A landscape with many valleys, sampled at points; each row gives a point and its height.
From any point a ball rolls to the lowest of the 2 points nearest to it. It stops when none of these is lower. Distance is the straight distance between rows; heights are no part of it.
Fubov: [-18  -4 -60  25   2 -60 -33 -19  46  74 -32   5 -42 -11  -6  -8 -21  43
  12 -30  -9 -89  42  36]  h=368
bodod: [  6  95 -11  28  17   1  22  32 -34   9  -5 -20 -15 -53 -15   3 -39  10
   1  14 -32   4 -34  25]  h=565
supom: [-54 -43 -29 -17 -44 -39 -34  46  89   8  28  57  -4  -6  -7   0 -18  52
 -12  23 -79 -23  54 -23]  h=66
pasum: [  2 -23 -52 -30 -27   5  13  37 -26  -5  69 -29  33  13 -13 -37 -52 -39
 -21   7  -7 -23  -1 -73]  h=281
mupem: [  4  36 -12 -33  38  71  34 -34  39  25 -61 -40 -46 -52 -17  41 -30  32
  64  21 -16 -19  13   8]  h=358
met: [-38  37  12 -17   4  48 -14  16  55 -27  17 -22  -6  14 -18 -66  22  45
 -33  26 -33  -4  20 -14]  h=314
leb: [ 10 -36   3  17 -20 -53  16  21 -20  14  69   7  26  53 -32 -16  17 -25
  59  -7   6 -42 -74 -53]  h=282
riku: [-16 -29  28 -13  28  28   4 -38  43 -10 -77  15 -26  11   9  73  -9  59
 -33  -1 -45  57  16  31]  h=359
viba: [-20 -29 -58  12 -36  34  -6 -45  -7 -42   2   7  20  31  73 -10 100   2
 -53 -12  56   7  47  12]  h=727
Nirem: [ 20 -19  25  -8 -10  77 -29   3  16  -4  17 -10  36  10 -51  45  -4  34
 -63 -39 -45  38   3 -18]  h=440
Zon: [-18  13  38  -7  22 -75  27  13  -1 -42 -28  23 -39 -38 -12 -17 -22 -10
 -37  19 -30  66  16   9]  h=457
nufog: [ 53 -55  14  16 -22   4  23 -16 -11 -53   2  23  15   0  -3  10  12 -29
 -40 -64  58  -9   5 -13]  h=363
bigep: [ 10 -19  37  59 -16 -49 -27 -20  -4  12  26  17  27  17 -31   8  79 -50
  44 -44  65 -34 -28  12]  h=23
zop: [-73 -11 -27 -41 -10 -28  -1  -2  43 -15   6  12 -19 -31 -23 -12  -3 -18
   0  16 -36 -59  77 -76]  h=429
bifu: [ 33  13  18  -7  21  84  51 -24 -21 -31 -60 -39 -20  -3  17   1  46  14
 -35 -15  44  50  34   7]  h=578
Nenot: [ 27  -1  35  -4  -4   6  41 -24 -17  -2  22  -9  17  13  28  19  37  -8
  33  -2   5  43 -45  -2]  h=599
Reves: [ 14  -8 -29  57  -8 -73  -7   3 -31  14  57  -4  28  12 -36 -24  35 -59
  43 -21  59 -72 -40 -25]  h=238
Fibim: [-49  13   9 -17   3  14  -8 -38   1  17  44  -6   7  -7  -4  31  80  29
 -41 -23 -30  16  27  16]  h=352
dap: [-37  -8 -19 -52  -3  54  23 -14 -14  30  61 -18  13   6  -9  27  61  22
 -14 -12 -29 -22  52 -62]  h=468
Moz: [-17   1 -99   7  17 -27 -34 -10  -3  25 -24   7 -22 -37  19  10 -58   3
   5   5  -6 -70  13  19]  h=452
reb: [ 40  42 -23  -6  38  14  32   2 -72 -12 -14 -24 -21  11  79   3  -7  -9
  66  57  34 -25 -56  26]  h=546
tar: [  9  51 -39  22   3 -67  -9   6 -70  16  56   8   8 -15  56  20  13 -11
  26  16  -3 -41 -74  46]  h=675
vod: [-18  49  94   3  19  19 -14 -21  31  12 -49 -12  -9 -29 -39  23 -12  -8
  50   3  -9  49  -8  25]  h=38
kebit: [-32 -22 -58   5  -4 -27  31 -38 -35  -2  12  -5  -4  54  56 -28 109  -4
  18   7  49 -26   9  -3]  h=784
Soro: [-45 -20 -17 -23 -17  18 -43  27  47   9  44  31  11  26   2 -21  11  35
 -67  20 -49  -2  63   2]  h=190
vobi: [ -4   1 -88 -14 -37  45  15  15 -28 -34  14 -23  44   4   3 -32 -35 -51
   0  62  -1  22 -18 -73]  h=388
fozi: [ 33  14  -5   9  -7 -20  31  42 -16   5  90 -37  28  20 -40 -64 -27 -22
   3 -13   6 -37 -48 -35]  h=151
Feki: [-18 -31 -44  48 -18  24 -53 -19  24 -12 -16  -1  14  69  31 -38  77  42
 -38 -18  26 -15   1  15]  h=668
dagep: [ 33  47  22  24   5 -45   2  28 -56  16   8 -10  16  23  74  -3 -19 -34
  62  33  44 -33 -68  50]  h=612
das: [ -3  -5  66 -23  18 -25  -3  -6  43   6 -11   2 -17  33 -15 -72   1  -5
  30  23  15 -18   7   4]  h=258
madur: [-19 -15  84  27  23 -16 -76   6  28  46  -9 -17   7  28   6 -20  26 -11
  35 -56  66  10  10  60]  h=293
Kol: [ 30 -60  48 -20  -2  52 -32   4  37 -45  -7  44  28  34  -2   7  19  35
 -82 -18 -17  56  43   7]  h=532
gupe: [ 17  11 -37 -17  45  61  15 -28 -22   0 -28 -18 -31   7  35  41 -19  29
  57  37  -8 -24 -44   2]  h=464
Latik: [ -6 -26  73  -1  16 -22 -49 -18  55  71 -18  18 -19  43 -45 -25  22  33
  26 -22   9 -30  20  40]  h=80
Vadi: [-63  -5 -47 -25 -44 -53  21  20  31   1  45  12  -4 -19  22  -9 -30  33
  -6  28 -61  10   1 -25]  h=180
zozo: [ 25  24 -59  28   7  97 -40   2 -50 -28 -17  -5  31 -55 -41  56  11 -30
 -18  12   4  40 -11  -5]  h=104
Ret: [-37 -22  48 -46  -2  11  32 -35 -18  16  23  -4  10   6  30  52  28 -23
  93  26  -4  51 -30 -38]  h=524
fov: [  7 -24 -26 -11 -44  46 -14  -6   5 -75 -19  15  33   5  -3 -28  18 -60
 -40  28  31  11  61 -45]  h=459
simo: [-41  60  23 -27  18  27  42 -12  20  13 -32 -43 -27 -30   0 -12 -17   7
  70  49  -7  27  -5   6]  h=239
Tati: [-17 -33  11 -57 -23 -18  31  25  20 -13  13  12 -10 -15 -13   9 -68  10
 -11  10 -63  17  10 -49]  h=274
Dafu: [-34 -45 -23  -6 -13  -2 -35   1  16 -39  13  23  16  35  -7 -17  39 -26
 -12   6 -12 -46  39 -78]  h=338
Mel: [-24  25 -13 -20  23 -18  12 -43 -26  37  43 -14  -1 -53 -14  32  39 -20
  10 -27  -4 -13  12  16]  h=472
div: [-18 -21 -35  51  -9  -6 -75 -29  33 -19 -39  20   8  29   0   9  -7  10
 -33  -9 -19  -3 -19  15]  h=601
Pabe: [-10  32  33  14  32   2 -12 -42  40  10 -65   1 -29 -36 -26  52  -7  35
  -6 -21 -35  14   5  56]  h=244
vezo: [ 29 -70  18  50 -21 -49 -42 -15  16 -43   5  46  20  23 -31  -1  57 -18
 -11 -62  29 -34 -18 -10]  h=227
dukov: [-59 -20  50 -43 -37 -31  18  10  17  44  51  16  12  31   7   1  14  13
  73  27 -24  27 -14 -22]  h=445
Gumez: [ 44   7  29  14 -21  75  38 -18  -9 -53 -23 -16   2 -18 -16 -18  44   4
 -55 -63  88  -2  28  23]  h=488
sabe: [ 24 -32  43  -7  13 -18 -33  24  36 -65 -37  45   2  -4 -30 -30 -18  19
 -63   6 -22  50   7  -3]  h=533
virep: [ 28  -6 -39  40   0 -61  -4   5 -47 -45  22  26  20  -9  34  24  -9 -40
  -5 -19   0  -4 -55  -9]  h=639
tibi: [ 35 -29 -37 -22 -20  21  27   6 -28 -31 -44  -8   1   6  29 -23 -27 -40
 -60  20  46  39  72 -15]  h=541
Nof: [-24  31 -16   9  -1   3 -13  41  50 -19 -34  -7 -19  -2 -19 -48 -62  58
 -27  40 -49  33 -18  16]  h=412
Kidat: [ 57  -4 -21  59 -47 -36 -16  55 -47 -50   9  38  35 -23  -4  -8 -39 -49
 -56 -15  25  37 -31  10]  h=704
naba: [-11   3   9 -20  -5 -19  -1  18   3 106  30  -1   4 -27  11  41 -43  -6
 107  -8   7 -34  -6  14]  h=538
sezo: [ -9  10 103 -53  27 -50  16   7  28 -13  -5  18 -23 -33 -26 -48 -21 -27
   8  15   7  44  40  22]  h=375
Vami: [ 22  69  11 -27  38  18  29 -18 -55  54  27 -54  -6 -36   9   1  -3 -28
   6 -11  32 -17  21  45]  h=579
Katin: [-38  -5 -78 -30   2  62   4 -20 -20 -36  -8 -22  15  -7  44  21  12   5
  -2  54 -14  50 -11 -31]  h=487
Mos: [ 62  45  11  35  18   7  16  -3 -59  -1  -6 -11   8 -19  25  23  29  -9
 -30 -42  38  -7 -12  62]  h=574
tutok: [ 30 -20  34  -6  28 -49  26 -22  -3  36 -23   3 -38  33   9 -10 -47 -22
  15 -18  20 -43  14  17]  h=373
milib: [ -5 -12 -46 -19  21  -9  20  -7 -58 -32   0  20  -7 -36  32  58 -19 -15
  -6  13 -21  40 -10 -14]  h=566
mun: [ 57  56  19  42  15  -2  49  79 -49 -12 -30 -22 -33  -1   7 -40 -48   2
 -23  30   7  24 -45   8]  h=635
gis: [ 12  35 -10  30  -3  34   0  58  -4  14 -50   0 -18 -34 -30  25 -81  35
 -28  19 -57  44 -26  -2]  h=486
nim: [-19  12 -14  19  14  83 -35 -22  18 -30 -40 -20  28 -15 -36  61  20  29
 -10  -4 -33  35 -27 -17]  h=312
ranek: [ -3 -59  37 -57 -20 -33  44   7   0  49  53  26  -9  34 -14  23 -11  17
  16 -13 -41  -2  -2 -48]  h=367
zez: [-21  14   5  16   3 -47 -34  -7  49  54  21   4 -24  -5 -32 -35   6  46
 -33 -24 -24 -34  15  52]  h=260
tep: [ 72  43  52  18  -5  27  75  52 -27 -29  -1 -37  -8  -9 -32 -56 -15 -34
  16   6  54  20 -24 -16]  h=695
Kogam: [ 10 -17 -58  34 -19 -24 -65   3  20  38 -36  40   2   6  13  35 -94  10
 -11  10 -36 -29 -20  33]  h=528
Revev: [ 13 -30  18   8   2 -59  -2  -4  32  75 -16  27 -26  17 -16  16 -55   6
  84 -13  -8 -72 -20  -3]  h=458
miga: [ 35  31  54  42  16   1 -37  -7 -34  39   3 -22  28   2  41  15  31 -32
  29 -50  77  -4 -11  80]  h=462
Tiran: [ 16  -3  17 -42  20  38  48   5  -7 -26 -41 -44 -32  11   4 -40 -20  10
 -45  14   8  25  54 -22]  h=602

Call two points neighbours if one is among the 2 nearest of the other. Go from one point of each pair to the other, from neighbour to neighbour, staying as low as possible. Name the highest point that can't be avoided.
vod, zozo => riku
supom, Fibim => Vami
Latik, zozo => sabe
fozi, bigep => leb
supom, vod => naba

Where does a ball stop that starts at each point below?
tar => vod
bodod => supom
Ret => supom
Feki => Latik
naba => supom
